Each row is a point on a tangle of strands that fork and nearly touch. The rows are in no order.
(in the rows, 128 means zero)
Points whose rows are less than 154 apart are linked; no others are. Some points are linked to none.
Z_525: [131 121 160 126  77 106 102 150 122 164  89  96 194 128 163 178 117 113
 157  66 138 129 123 153 161 140 171 119  79  91 133 160 133 155  72 121
 127 158]
Z_209: [133 109 144 142 155  88  89 166  91  83 155 110 165  71 138 113  96 114
 161 166 108 149 152 197 112 224 108 106 112 130 109 132 145 105 120 107
 123 124]
Z_432: [165 127  82 167  96 135 215 136 184 127 145  99 130 129 131 157 114 196
 127 117 122  94 159 134 158 120 146  94 130 161 139 110 103 124  72 131
 101 174]
Z_148: [123 165 140 101 134  80 145 152 144 120 104 127 108 129 125 109 166 130
 159 143 117 208 146 165 119 169 131 155 136 138  93 113 108 114 127 141
 160 106]
Z_487: [ 97 103  80 147  70 131 202 141 135 112  59 123 138 141 142 145 149 173
 119 111 125 124 182 100 145 138 125 103 119 168 167 141 109 110  90 171
  97 143]
Z_294: [173 161 124 126 131  76 112 178 183 131 144 117 116 113 178 139 112 146
 148 136  91 138 155 151 135 109 145 115 140 134 126 128  92 143 110 138
 123 107]
Z_931: [124 158 153  90 103  95 125 131 133 134 127 106 128 137 138  99 161 149
 175 122  84 161 141 147 139 190 102 141 125 114 111 103  84 138 131 173
 187  86]
Z_987: [140 176  92 138 119 136 159 121 165 117 154 158  68 105  67 111 150 145
  88 147 117  99 146 140 115 107  72 131 154 145 141  96 105 134 173 137
 171 167]
Z_519: [ 86 133 148 110 100 157 175 102 135 136 141  75 131 148 155 157 103 192
 105 104 144 101 147 108 115 110 178 152 127 135 112 128  75 102 101 127
  96 115]
Z_685: [148 139 144  99  78  74 114 120  86 119 108 103 154 152 128 108 158 127
 177 106 116 147 143 159 134 206  86 116 144  89 101 140 114 137 119 190
 151  97]
Z_917: [101 157 155 116 115 153 112  86 108 114 177  76 148  91 149 135  59 150
 111 124 138  86 115 115 150 133 143 154 130 117  97  79  68 136  89  93
 167 137]
Z_695: [128  89  95 116 209 107  97 152 106 156  67 184  84 148 128 112 136 100
 131 137 159 122 121 107  77  85 165 111 164 126 105 169 197 119 167 119
  71  95]
Z_301: [ 86 175 129 153 135 135  90 113 131 132 133  96  56 135  87 149 129 128
  70 135 126 128 133 146 138 153 177 153 140 134  89 106 119 101 105 123
  93 103]
Z_208: [ 98 107 131 128 142 166 151 102 118 141 117 170 123 142  80 158 165 140
  95 112 114 125  98  84 106  85  88 134 139 115 140 109 120 165 147 132
 167 167]
Z_231: [104 165 124 113  57  82 128 116 165 108  87  74 101 156  87 116 170 159
  86 108 117 138 125 175 154 128  97 144 113  93 169 128 106 138 114 168
 127 112]
Z_393: [102 117 127 142  83  95 162 117 136  76 167  99 202 144 114 133 127 178
 158 152 175 104 161 144 132 173 126 106 142 148 115 105 118 135 124 144
 140 230]
Z_677: [124 155 172 137  94 170 138  48 121 117 160  82 138 146 121 109 125 144
 115 139 108  97 131 139 129 104 106 124 121 106 173 145  85 134 176 130
 148 128]
Z_82: [125 114 144 131 196 101 112 155  99 136 101 162 104 111 160 144 116  93
 154 149  88 159 121 102 121 133 148  89 142 162 121 141 187 154 141  84
  82  70]
Z_346: [ 89 120 134  82  90 155 152 103 172 126 116 126 213 163 127 128 130 194
 172 109 109 130 110  88 113 116 142 119 125  84 140 100  79 169 124 146
 183 178]
Z_571: [155 118 158 155 145 110 136 134  66 134 134 143 161 143 160 148 116 118
 186 150 151 152 160 143 113 206 143  79 148 165 101 157 179 114 123 137
  59 160]
Z_16: [142  92  95 153 139 149  97 189 126 109 110 165 112 109 125 122 125 131
  87 148 115  83 144 126 114  70 130 101 102 129 175 131 159 116 119 129
 105 176]
Z_340: [123 107 131 135 193 145  97 101  69 165 111 137 124 134 180 116  96  90
 153 138 170 121 163  88 126 104 169 143 182 147  86 104 174 122 129  88
  82 104]
Z_579: [159 151 134 128  98 155 154  82 120 156  89 147  55 132 112  91 172 132
 134  85 131 159  69 131 129 118 160 185 106 130 150 162 166  76 113 156
  88 133]
Z_219: [ 82 139 137 136  75  91  91 113  87 120 130  60 148  89 101 144 121 124
 107 121  93  89 125 159 129 189  98 120  92 105 120 124  77 148  93 130
 114 113]
Z_659: [172 158  76 129  98 217 145 113 133 142 168 154 108 115 131 108 115 119
 107 135 100  77 104  52 140  31 127 133 114 125 146 170 147 139 167 113
 173 126]
Z_94: [141 111 131 124 144 163 173 163 177  88 166 138 111 127 140  98 169 170
 152 171 102 152 128 142  71 153 132 142  87 165 127 157 107  72 143 150
 115 121]
Z_73: [114  74 171 113  99 142 192 130 119  87 143 158 124 111 122 138 148 195
 121 133 128  83 134 122  85 132 106 127 111 160 117 170 121 131 111 176
 128 152]
Z_214: [106 160 130 108  90 109 172  97 217 143 131  78 153 156 123 164 133 179
 130 111 137 140 133 118 172 129 157 133 141 116 127  77  48 145 121 117
 173 131]
Z_721: [128 102 114 117 111  61 110 162 150 111  93 124 119  93 132 114 123 135
 120 133 162 136 141 197 123 150 162 150  92 118 121 163 124  98  75 130
 110 131]
Z_351: [110 120 130 122  98  92 177 139 126 119 100 135 137 144 153 153 117 152
 152 114 151 165 146 141 121 189 176 133 113 182  94 167 142  95  65 150
  68 161]
Z_617: [169 118  99 143 154 162 124 136 134 124  72 197  66 128 129  80 176 122
 150 146 117 166 106 135 116 126 179 143 106 150 155 187 180  49 159 135
  71 101]
Z_154: [120 103 116  97 120 100  93 170  71 112  99 111 208 147 183  83  76 106
 186 125 180 145 191 159 120 188 152  95 149  84 117 131 149 108  91 153
 100 159]
Z_416: [184 144 145 178  94 123 132  70 127 169 162  85 155 113 110 179  99 113
 106 107 140  95  98 148 193 116 128  77 144 124 171 118 127 186 138  89
 141 160]
Z_762: [140 132 130 181 146 164  99 104 108 151 170  87 187 123 114 164 102  87
  93 135 115  96 115 131 196  99 117  81 140 120 170  99 131 163 137  61
 117 130]
Z_968: [166 110 140 180 123 120 156 107 123 176 133 101 161 130 142 210 127 137
 144  89 166 108 137 138 184 135 134  79 167 144 159 113 159 171 110 126
 103 176]
Z_457: [143 133 105 144 162 213 125 144 135 107 177 161 108 150 162 113  99 137
 152 138 118 129 110  68  86  92 168 149 137 162 101 119 144 100 132 110
 120 144]
Z_253: [125 130 125  85  87 155 143  76 125 139 107 116 107 129 123  94 136 113
 109  96 120 115  62 123 133  59  99 167  86  82 174 164 117 133 154 140
 170  94]
Z_412: [150 103 180 130  68 142 137 121 124  88 167 122 211 128 147 123 118 151
 154 134 160 102 148 171 120 162 128 104  81 103 142 177 137 134 140 140
 153 183]
Z_618: [ 88  80 147 112 147 131 126 119 108 119 108 107 193 155 153 119 145 101
 109 140 148 145 157 152 126 166 129 111 131  96 153 129 121 126 124 117
 141 143]
Z_293: [137 177 121 140 134 122 117 106 116 119 155 123  83 123  80 134 129 113
  89 125 127 107 120 144 127 106 102 161 178 139 113  94 108 142 152 144
 161 129]
Z_590: [ 75 130 156 113 137 152 117 122 154 101 174  93 169 136 125 121  82 168
 108 163 154  99 142 145 115 122 153 140 127 106 120 103  95 130 116  94
 153 168]
Z_205: [172 125  89 155 152 170 141 151 142 150 162 158 122 119 175 147  99 126
 162  86 104 114 137  69 138  59 147 122 146 185 119 122 151 133 117 107
 119 140]
Z_945: [ 84 142 143 137 116 124 125  83  54 170  58  94 113 153 126 124 168 112
  92 100 136 124 135 138 118 154 144 153 140 128 129 161 145 108 123 171
  65  78]
Z_241: [156 143 130 158 138 130 140  77 140 175 119 138  41 117 107 140 152  93
  93 107 153 136  67  81 170  68 144 164 136 142 117 130 166 127 139 104
 118  90]
Z_504: [ 93 155 134  97 101 168 137  73 154 137 143 145 192 128  96 124  97 186
 133 124 105  88 117  89 133 109 120 103 144  98 154  83  72 175 131 121
 195 192]
Z_350: [130 123 150 128 141 112 100 106  85 112 116 143  65 115 107 109 159  92
 139 122 101 170  97 147 115 163  90 164 130 143 120 162 171 118 149 149
 109  51]
Z_997: [ 96 151 132 142 130 112 112  95  96 129  62  88  82 136 114 129 145 115
  96 132 126 145 139 144 145 168 145 147 144 139 128 122 114  87 101 131
  61  36]
Z_835: [154 150 106 176 163  75 109 144 108 135 138 131 112  84 116 156  95  97
 100 151 120 109 149 118 192 160 105  98 165 140 145  66 105 159 106 115
 141 129]
Z_173: [ 86  97 134 102 148 108  90 134 141 134 122 117 151 133  87 111 128  87
  77 117 101 105 104 106 141  78  81 149 120  76 150 108  85 167 138 109
 176  91]
Z_337: [106 147 133  74 105 149 151 130 179 135 117 119 148 182 141 117 159 180
 155 100 112 151  95 104  94 107 141 130 107  94 119 119  86 124 142 153
 192 149]
Z_662: [104  86 119 125 159 162 100 159  93  89 186 128 178 118 164  98  70 122
 160 155 116 137 176 105 121 128 110 110 143 114 130  86 129 131 145 135
 147 110]
Z_858: [ 70 134 159  97 144 170 121  90 126 128 153 117  80 165 120 121 131 121
  80 140 154 129 103  90  66  92 126 183 127  94  79 141 100 111 173 112
 159  75]
Z_355: [112 149 114 133 133 121  61 125  91 122 176 125 117  74  96  80 106  42
 106 150 112 109  82 134 151 149 111 169 103 112  92 112 135 127 146  84
 164  57]
Z_423: [ 96  87 134 114 118 145 111 138  87 135  91  88 195 173 180 111  90 122
 173 112 158 157 191 134 109 184 179  92 133 111 114 154 175 123  97 139
  52 147]
Z_248: [151  74 130 112 193 104 110 185  98 128  67 175 181 142 147 119 150  90
 157 141 101 187 141 137 142 137 103  58 125 109 146 144 187 159 148 120
 112 111]
Z_110: [130  94 135 123 156 167 169 147 125 100 113 183  77 157 123  71 163 154
 142 163 121 144 125 131  68 127 139 120  95 129 138 176 148  62 149 170
  91 113]
Z_780: [ 94 146 159  85 117 112 120 102 215 120 159  68 164 133 113 139 107 166
 106 147 144 117 114 156 143 120 136 142 108  86 131 104  55 145 132  87
 191 136]
Z_118: [113 129 103 123 127 140 108 124 139 131 156 131 218 116 123 123  72 168
 152 110 136  90 149  73 163 111 111 110 172 100 148  53 108 184 120 130
 152 201]
Z_492: [154 126 145 123  88 105 134 103 112 157 110 135 164 127 134 149 132 110
 126  79 152 131 110 120 162 142 148 127 109  93 134 129 139 157  98 133
 180 179]
Z_505: [169 149 140 125  64  59 163 139 197  87  96 112  90 140  82 132 159 167
 104  93 131 168 101 185 167 143  96 136  91 134 166 115 123 151 110 162
 141 143]
Z_332: [128 124  97 135  98 111 132 170 151  85 144 115 220 136 184 115  66 147
 201 118 144 149 184 147 155 161 132 113 137 117 132 113 104 152 101 145
 134 167]
Z_694: [ 92 107 175 109 162 122  94 158 113 140 133 128 101 160 128 108 147 141
 122 143 164 123 105 153  65 125 145 130 124 120  97 164 138 111 142 151
 111 129]
Z_891: [122  99 115 142 145 113 135 127 113 128 159 163  82  81 108 156 118  90
 104 118 100 109  93  61 129  88  68 154 142 118 104 103 141 166 175 110
 161  59]
Z_67: [135 150  56 144 136 102 165 177 154 114 135 139 143 130 163 128 105 164
 156 149 123 153 210 112 159 165 129  96 168 166 138  56 100 107 100 131
 118 166]
Z_450: [124 119 106 121 124 112 100 127  89 108 187 150  73  71 107 109 104  78
 105 145 125 103  88  88 137 124  66 186 108 138  83 126 141 144 159 104
 174  56]
Z_206: [ 67 117 123 110 153  87 146 114  89 109  53 126 105 161 111 101 140 126
 103 149 141 173 151 168 116 204 143 123 145 128 112 144 135  98 115 120
  89  69]
Z_304: [133  90 125 141  46  87 152 130 143 120  77 104 198 143 163 173 111 144
 125  86 177 112 137 147 136 146 163 110  76 121 147 181 130 127  62 155
  83 180]
Z_311: [180 150  75 150 135 133 141 161 194 160 203 164  73 128 108 164 108  79
  88 106 122 104  73  94 167  27 145 115 133 147 108 132 156 142 158  96
 141 117]
Z_804: [130 110 150 111 203  72 103 145 111 125  94 173  94 119 154 130 113  98
 153 160 154 135 130 152  92 141 174 130 147 160  93 146 176 117 126 108
  63  88]
Z_398: [138 101 117 126 139 120  98 155  93  92 157 112 209 112 178 101  65 122
 189 125 173 126 177 120 125 147 114 114 161 110 141 106 120 144 102 141
 125 173]
Z_274: [165 138 153 120 127  48  85 158 157 123  92 130 130 141 141 126 136  93
 123 137 168 153 136 187 134 124 141 143 124 116 150 155 137 118 116 108
 128 123]
Z_859: [114 167 161 148  69 114 110  78 104 124 136  57 140 118 155 146 121 150
 125 109  90 100 125 151 153 205 100 124 151 124 125 114  67 145 103 156
 124 107]
Z_744: [156 175 120 151 137  88 141 148 176 146 135 112 144 136 143 172 115 155
 154 133 113 148 182 115 158 132 136 100 168 147 117  74 110 144 102 140
 115 143]
Z_489: [156  75 108 131 191 158 143 167 172 161 119 200 117 128 125 165 145  99
 129 132 113 156 107  72 120  63 120 119 119 133 140 140 169 139 156  96
 137 136]
Z_747: [126 128 126 137  83 112 123 122 134 129  67  75 104 126 124 129 136 134
  63  88 102 126 123 177 166 112 131 119  88  91 187 143  99 124  97 165
  92 101]
Z_872: [ 92 130 103 154 166 158 101 134 106 159 111 135 108 111 121 166 121 109
 113 116  87 118 129  50 143  97  94 124 171 124 117  84 123 166 163 114
 135  86]
Z_743: [ 83 140 135 112 124 192 128 122 179 100 180 142  62 155  88 121 159 140
  98 139 127 130  72  95  66  79 100 162 117 106 116 134 115 119 195 124
 165  91]
Z_974: [155  99 146 119 151 132 164 150 181 120 123 172 174 133 142 138 177 159
 177 131  92 161 129 115 129 119  94  90 126 142 146 105 110 148 143 141
 166 168]
Z_178: [136 137 112 104 142 161 172 147 149  91 179 173 134 101 106 116 131 171
 132 153 132 111 155 114 109 110  60 132 151 142 127  94 102 137 182 156
 194 177]
Z_979: [107 147 128 151 123 116  96 114  97 111 137  58 116  55  98 130 110 120
  74 137  97  90 105 157 176 159 104 138 101 111 133  95  87 150  93  96
 146 104]
Z_826: [163 106 159 144  65  96 149 115 102 122 118 103 189 129 165 156 141 122
 184 100 123 146 151 162 150 205 111  78 123 106 138 162 106 156 136 153
 137 119]
Z_158: [133 140  92 163 184  96  90 130 131 161 109 130  74  93 103 163 107  71
  75 133 136 120 138 120 195 118 135 137 154 122 124  78 119 135 121  91
 120  67]
Z_341: [112  98  84 115 136 113 151 152  99 133 112 160 143 137 176 105 117 168
 156 108 175 106 200  90  92 137 132 134 177 145 106 106 154 123  93 169
  90 174]
Z_785: [ 83 131 133  94 134 157  96  88 120 121 107 105 173 137  90  96 140  95
  93  98 108 142  93 146 137 124  78 167 115  86 163 121  68 149 145  81
 173  90]
Z_303: [131 136 135 137 184 102  80 116  63  97 165 129 112 102 141  91 101  79
 130 180 137 132 134 180 111 185 139 131 143 142 100 122 141 107 142 101
 118  96]
Z_930: [124 113  86 115 156 129 143 172 150  98 160 175 106 118 120 132 136 180
 130 126 131  85 166 109  71  92  91 128 137 169 125  99 123 138 125 143
 136 198]
Z_779: [103 172 155 139 132  60 107 105 135 141 154  90  82 118  83 153 139 136
  89 142 148 136 120 176 124 162 121 146 142 126 105 102 105 134 103 125
 141 121]
Z_586: [155 106 177 125  85 126 118 100 136  80 154  96 224 121 141 116 125 136
 178 137 133 122 144 182 136 187  83  92 107 114 146 145  90 154 142 129
 161 128]
Z_381: [152 122  82 143 168 107 111 147 153 154  72 169 102 109 129 159 129 100
 113 126 131 155 123 122 158 107 187 120 119 142 143 120 177 104 107 106
  96 170]
Z_873: [203 148  89 153 140 129 145 129 166 173 145 154  46  88 119 158 123 103
 113  92 129 108  58  99 174  54 145 142 108 163 110 139 164 128 123  83
 115 114]
Z_550: [116  93 139 103 205 128 103 161 124 125 125 169 106 175 128 105 149 133
 139 167 151 142 144 117  56 128 142  89 174 124  96 158 178  93 162 145
 101 143]
Z_517: [124  86 137 136  79 135 108 133 116  96  78  96 147 105 136 102 131 114
  86 115 102  98 130 153 120 104 121 133  71  86 191 181 106 125 111 134
 118  93]
Z_650: [123 133 133 132 148 182 127 117 116 131 160 146  85 113 148 132  86 146
 126 135 128  85 131  88  89 100 192 155 141 155  80 140 141 102 120 113
  82 133]
Z_972: [142 134  95  77 160 100 108 181 131 116 100 163  91 127 143  76 131 137
 147 136 139 122 159 126  66 133 154 165 141 139  75 141 129  92  95 164
 128 144]
Z_822: [165 141 161 138 132  95  96  97  52 142  76 154 103 116 121 122 142  82
 161 109 120 168 122 169 133 187 128 138 136 124 105 159 185 109 130 143
  73  89]
Z_142: [128 110 154 164 106 186  87 146 132 106 119  93 126 118 116 110 131 107
 100 143  72 120  92 150 127  90 118 109  62 104 184 153 134 131 117 106
 113  97]
Z_107: [128 158 127 166 158  91  79 127  77 118 129  95 128  81 107 148  94  70
 115 150 112 118 126 146 168 210  98 131 150 133 121  80  83 143 103  88
 123 104]
Z_894: [150 139 128 151 136 148 160  89 108 189  83 132  91  88 152 190 146  95
 115  81 138 144  99  88 182  85 148 151 136 141 139 109 168 140  98  96
 113 110]
Z_321: [167 115 175 162 140 119  88 115  38 140 108 121 160 122 142 151 127  86
 156 124 147 140 135 155 119 221 131  86 133 114 137 166 179 131 120 130
  83 128]
Z_422: [141 144 116 106 114 181 143  86 115 142 138 154 117 132 128  85 132 103
 114 123 116 100 104  74 129  60  93 159 143  87 140 144 122 134 191 143
 197  97]
Z_802: [128 139 118 120 122 107 177 136 159 150 143 140  99 169 147 156 138 172
 150 130 146 141 139 139  98 155 160 147 142 206  93 135 114  80  99 133
  98 171]
Z_549: [158 147 129 137 115 158 127  99 106 197  73 103 155  99 141 159 123 103
 107  71 135 122  94  99 169  83 161 139 109 107 171 127 163 171 104 111
 156 159]
Z_250: [151 142  96 117 160 154 161 158 165 173 132 186 115 117 144 158 134 133
 145  98  97 147 117  68 133  66 106 136 155 163 112  94 133 165 125 116
 147 155]
Z_297: [154 145 141 132 135 150 123 184 185 101 179 123 144 104 127 118 138 162
 155 168  99 163 122 170  96 151 128 128  85 165 126 124 124  97 143 139
 141 159]
Z_46: [156 118 131 144 205  89  92 159 102 147  76 149 168 121 159 131 105  64
 140 165 119 178 142 121 144 167 137  59 144 131 143 132 189 147 149  69
  83  67]
Z_102: [123 120 125 131  82 120 177 134 135  88 119 143 158 152  88 122 171 168
 131 157 142 127 164 152 134 143  88  99 136 123 156 124 121 124 139 166
 155 207]
Z_139: [136 128 116  96 101 177 222 106 147 163 120 170 106 152 126 120 182 187
 122  82 155  87 105 101  84 118 120 134 120 199 128 155 120  89 100 146
 102 221]
Z_581: [176 160 130 133 125 100 107 136 155 139 114 118 133 123 181 124 102  98
 144 130 135 145 161 161 173 126 173 149 127 115 125 137 113 118 102 120
 120  79]
Z_123: [170 164 147 126  99 136 167 147 194 109 178 113 114 103 106 110 142 169
 155 145 101 170 116 194 148 147 101 146  66 140 139 143 108  99 133 134
 181 166]
Z_704: [138 160 108 121 124 175 152 122 120 147 102 170  67 133  90 109 171 137
 123 107 123 141 119 104 108 126 144 153 127 131 142 134 152  87 100 175
 113 159]
Z_574: [101  95 149 133 105 106 147 149 105 101 132 116 191 158 163 157 109 151
 188 132 151 165 158 151 111 208 159 100 112 149 106 141 156 117  95 138
  76 167]
Z_875: [137  93 142  95 154 143 133 106 110 150 106 155 174 169 113 110 177 101
 147 109 105 139 127 101 132  97  64 115 152  81 129 120 145 166 199 165
 171 106]
Z_585: [129 172 109 134 109 116  18 146 128 127 174 122  80 109  93  99 100  56
  99 136 103 124  58 128 171 102 137 162 109 124 106 138 158 126 135 100
 138  75]
Z_415: [ 82 108 163 104 169 153 114 133 124 116 166 138  93 161 123 119 133 110
 120 160 151 147 101 130  60 124 154 173 124 130  67 126 123 104 161 114
 126  89]
Z_611: [109 114 104 112 153  65  97 181 113 107  97 138 134  75 130 103 109 142
 146 164 139 154 168 185 108 201 147 114 105 131 101 134 141 106  98 132
 107 131]
Z_766: [139 138  89 127 149 133  96 181 148  93 216 163  86 126 106  89 131 102
 118 210 102 148  96 118 118 106 133 146 113 150 109 131 155 109 208 111
 159  96]
Z_17: [136  79 140 123 113 118 147 168 140  94 111 155 169 164 130 147 178 158
 147 156 153 117 179 146 109 166 102  67 136 146 150 134 151 110 136 169
  98 204]
Z_249: [111  77 138  91 189 119 110 138 113 164 143 164 150 152 129 130 152  89
 128 114 137 154 110  78 118  92  83 118 162  95 102 123 146 161 189 121
 185  89]
Z_72: [110 108 138 132 177 137 100 108  78 121 130 113 119 126 166 103 105  76
 133 176 159 113 151 121 125 143 165 168 154 130  92 136 121  97 133  82
  92  47]
Z_684: [129 101 169 133  33 104 142 120 117 107 123 106 169 141 144 140 123 156
 143 107 187 103 137 174 101 180 140 111  73 124 142 205 129 132  91 164
 116 168]
Z_909: [149 144 116 155 140 118 140 110  66 182  94  87 162  99 153 180 122 116
 149 107 173 128 167 122 159 170 134  98 186 136 147 102 174 152 116 126
  98 143]
Z_12: [ 72 163 164 107  79 188 159  32 140 129 114  88 122 159 100 116 154 169
 116 105  92 126 104 116 115 127 104 147 112  88 140 130  67 131 141 154
 158  90]
Z_238: [ 97 146 159 146  61 139 146  76  75 144  87  88 125 154 142 153 149 149
 130  96 113 121 143 135 140 184 128 138 125 136 140 158 106 131 123 172
  87 112]
Z_688: [133 179 105 113 111 121 165 102 178 130 141 113 125 132 132 124 107 180
 105 112 150  76 161 127 160  93 136 143 147 111 137 101  69 144 105 129
 173 161]
Z_867: [110 103 108 124  97 158 210 142 181 128 130 155 101 164 110 152 151 183
  96 108 162  97 118 123 106  94 144 103 103 178 154 150 119 100  92 140
  97 208]
Z_267: [ 87 146 133  88  89 140 146  80 132 112  97  87 136 116  98 101 153 146
  93 101 112 147 115 119 125 137  87 156 105  77 140 100  58 150 127 137
 197  78]
Z_849: [101 123  99 151  80 130 151 112 146  94 153 113 208 137 120 139  94 202
 158 126 145  75 159 107 146 139 114  82 151 135 163  87 107 157 108 145
 135 233]
Z_899: [123  97  92 135 142 170 190 146 168 113 138 160  82 114 127 140 133 202
  77 109 154  63 147 104  65  76 132 131 111 166 129 128 103 100 100 113
 102 185]
Z_699: [134 124 162 124 154 103  89 138  92 102 130 142 122 155  95  90 169  67
 147 146 110 176 114 171 121 159  71 118 130 124 138 148 151 127 183 125
 141  74]
Z_285: [138  92 126 111 170 108 124 170 163 149 122 166  98 154 111 140 171  89
 100 131 165 149 102  83  91  53 101 127 159 123 145 139 160 144 189 122
 164 107]
Z_679: [158 123  73 120 121 162 149 139 172 137 203 172 121 113 115 136  96 105
 107 128  98 110  95  57 146  41 113 135 109 143 125 132 147 120 167  88
 182 126]
Z_645: [117 133 120 118 151 164  97 153 150 116 200 125 179 126 131 106  61 113
 151 161 107 101 140  91 128  70 118 150 141 129 121 102 117 145 176 113
 169 134]
Z_338: [120 128 134 115 155 147 129 151 113 159  90 172 100 153  83 116 189 128
 117 118 106 157 122 100 104 115 126 126 133 121 136 121 154 136 129 157
 144 140]
Z_602: [ 83 107 163 120 124 165 156 114 105 121 140 119 130 140 141 139  75 165
 128 125 168 103 127 128  89 123 184 167 115 142 119 160 115 102  94 135
  79 147]
Z_298: [188 137 131 159 110 145 119 103 123 139  97 141  69 139 117  95 153  82
 143 108 106 171  67 147 141  97 157 141  97 133 142 173 177  90 166 139
  89  99]
Z_755: [161 172 147 132  84  67 203 110 204 120 132 107 117 116 100 120 156 170
 143 136 119 167  99 181 156 169  91 162  97 147 142 105 104 129 110 148
 183 147]
Z_921: [ 82 112 125 106 176  96  74 130 122 159  98 115 106 114 129 141 127  76
  71 124 136 115 134 109 130  98 127 166 141  91 122 103 119 152 107 100
 128  74]
Z_91: [115 107 143 171 118 159 108 113 161 132 149  84 160 145 101 134 110  98
  75 157 104 124 106 156 163  80 148 105  93 109 181 122 109 138 126  58
 136 142]
Z_630: [128 171 136 138  95 159 172  75 151 147 153  99 117 156 129 160 112 162
  98 122 137  70 134 137 160  58 135 112 144 116 152 119  94 156 132 114
 144 144]
Z_277: [ 87 124 132 152 155 160  94 123  61 158 108 115 135 125 112 166 134 128
 110 141  70 131 143  82 114 129 112  95 148 117 141  97 151 153 142 131
 100 115]
Z_254: [109 130 175 111 100 148 124  69 105 155  89 104 122 131 144 119 136 106
 103  68 128 124  81 124 132  90 139 172  87  87 137 140 111 141 104 119
 130  79]
Z_147: [141 114  91 124 146 136 151 189 181 103 129 174 152 164 141 131 166 172
 159 146 142  96 160 136  95 122  91  83 148 173 141 123 137 124 119 150
  87 234]
Z_144: [154 166  75 143 114 110  86 161 161 111 227 126  61 103  79  96  94  75
 104 172  89 125  71 138 166  94 133 152 103 140  99 129 157  98 177  96
 145  66]
Z_13: [106 150 146 146 139 125  78 143 102 152 112 114 118 122 112 139 127 111
 102 134 129 120 108 146 101 122 177 139 115 124 114 151 163 118 105 126
  97 134]
Z_426: [143 132 126 163 182 153 106 108  46 191  80 108 146 101 163 157 128  84
 170 122 152 132 148  90 154 146 141 106 181 149 114 128 195 142 143 116
 100  83]
Z_861: [131 134  86 125 166 186 127 149 136  87 217 151 121 121 134  91  88 115
 143 191 133 128 133  95  92  95 139 152 129 147  97 107 126  99 178 115
 164 127]
Z_362: [148 170  97 112 147 105 176 150 165 128 129 168  87 150 128 125 176 155
 163 128 116 178 139 156  94 166 147 129 159 179  87 133 128  97 138 145
 110 137]
Z_95: [164  96 156 109 157  92  79 159 102 130  81 145 151 135 125  95 169  75
 151 128  97 195 120 152 136 135  67  73 117  95 145 159 161 134 159 137
 132  72]
Z_916: [163 124 152 123 138 145 107 120 124 115 174 166  52  87 143 107 102 121
 157 155 141 102  95 123  99 106 184 190 117 162  62 159 145  74 129 120
  95  90]

A fork is a point with three links. Follow the links from the first point to the second and name the forks in between, in order.
Z_46; Z_214 | Z_694 > Z_301 > Z_997
Z_550; Z_891 | Z_574 > Z_398 > Z_861
Z_355; Z_350 | Z_861 > Z_398 > Z_574
Z_873; Z_699 | Z_574
Z_861; Z_699 | Z_398 > Z_574
Z_139; Z_219 | Z_930 > Z_301 > Z_997
Z_415; Z_139 | Z_694 > Z_301 > Z_930
Z_301; Z_321 | Z_694
Z_917; Z_858 | Z_997 > Z_301 > Z_694
Z_525; Z_645 | Z_574 > Z_398

A fork is a point with three links, a tip a point with one. Leave the first point through the second and follow the links. Name the first fork or tip that comes.
Z_340; Z_426 | Z_208
Z_12; Z_267 | Z_997
Z_267; Z_12 | Z_917
Z_909; Z_426 | Z_67

Follow the links from the first point to the second, and from the first to the third. Name the last point that the two ways share.
Z_645; Z_586; Z_997 | Z_574
Z_679; Z_645; Z_95 | Z_574
Z_412; Z_489; Z_602 | Z_457
Z_519; Z_891; Z_321 | Z_861
Z_899; Z_785; Z_743 | Z_301
Z_916; Z_450; Z_321 | Z_861
Z_107; Z_987; Z_350 | Z_301
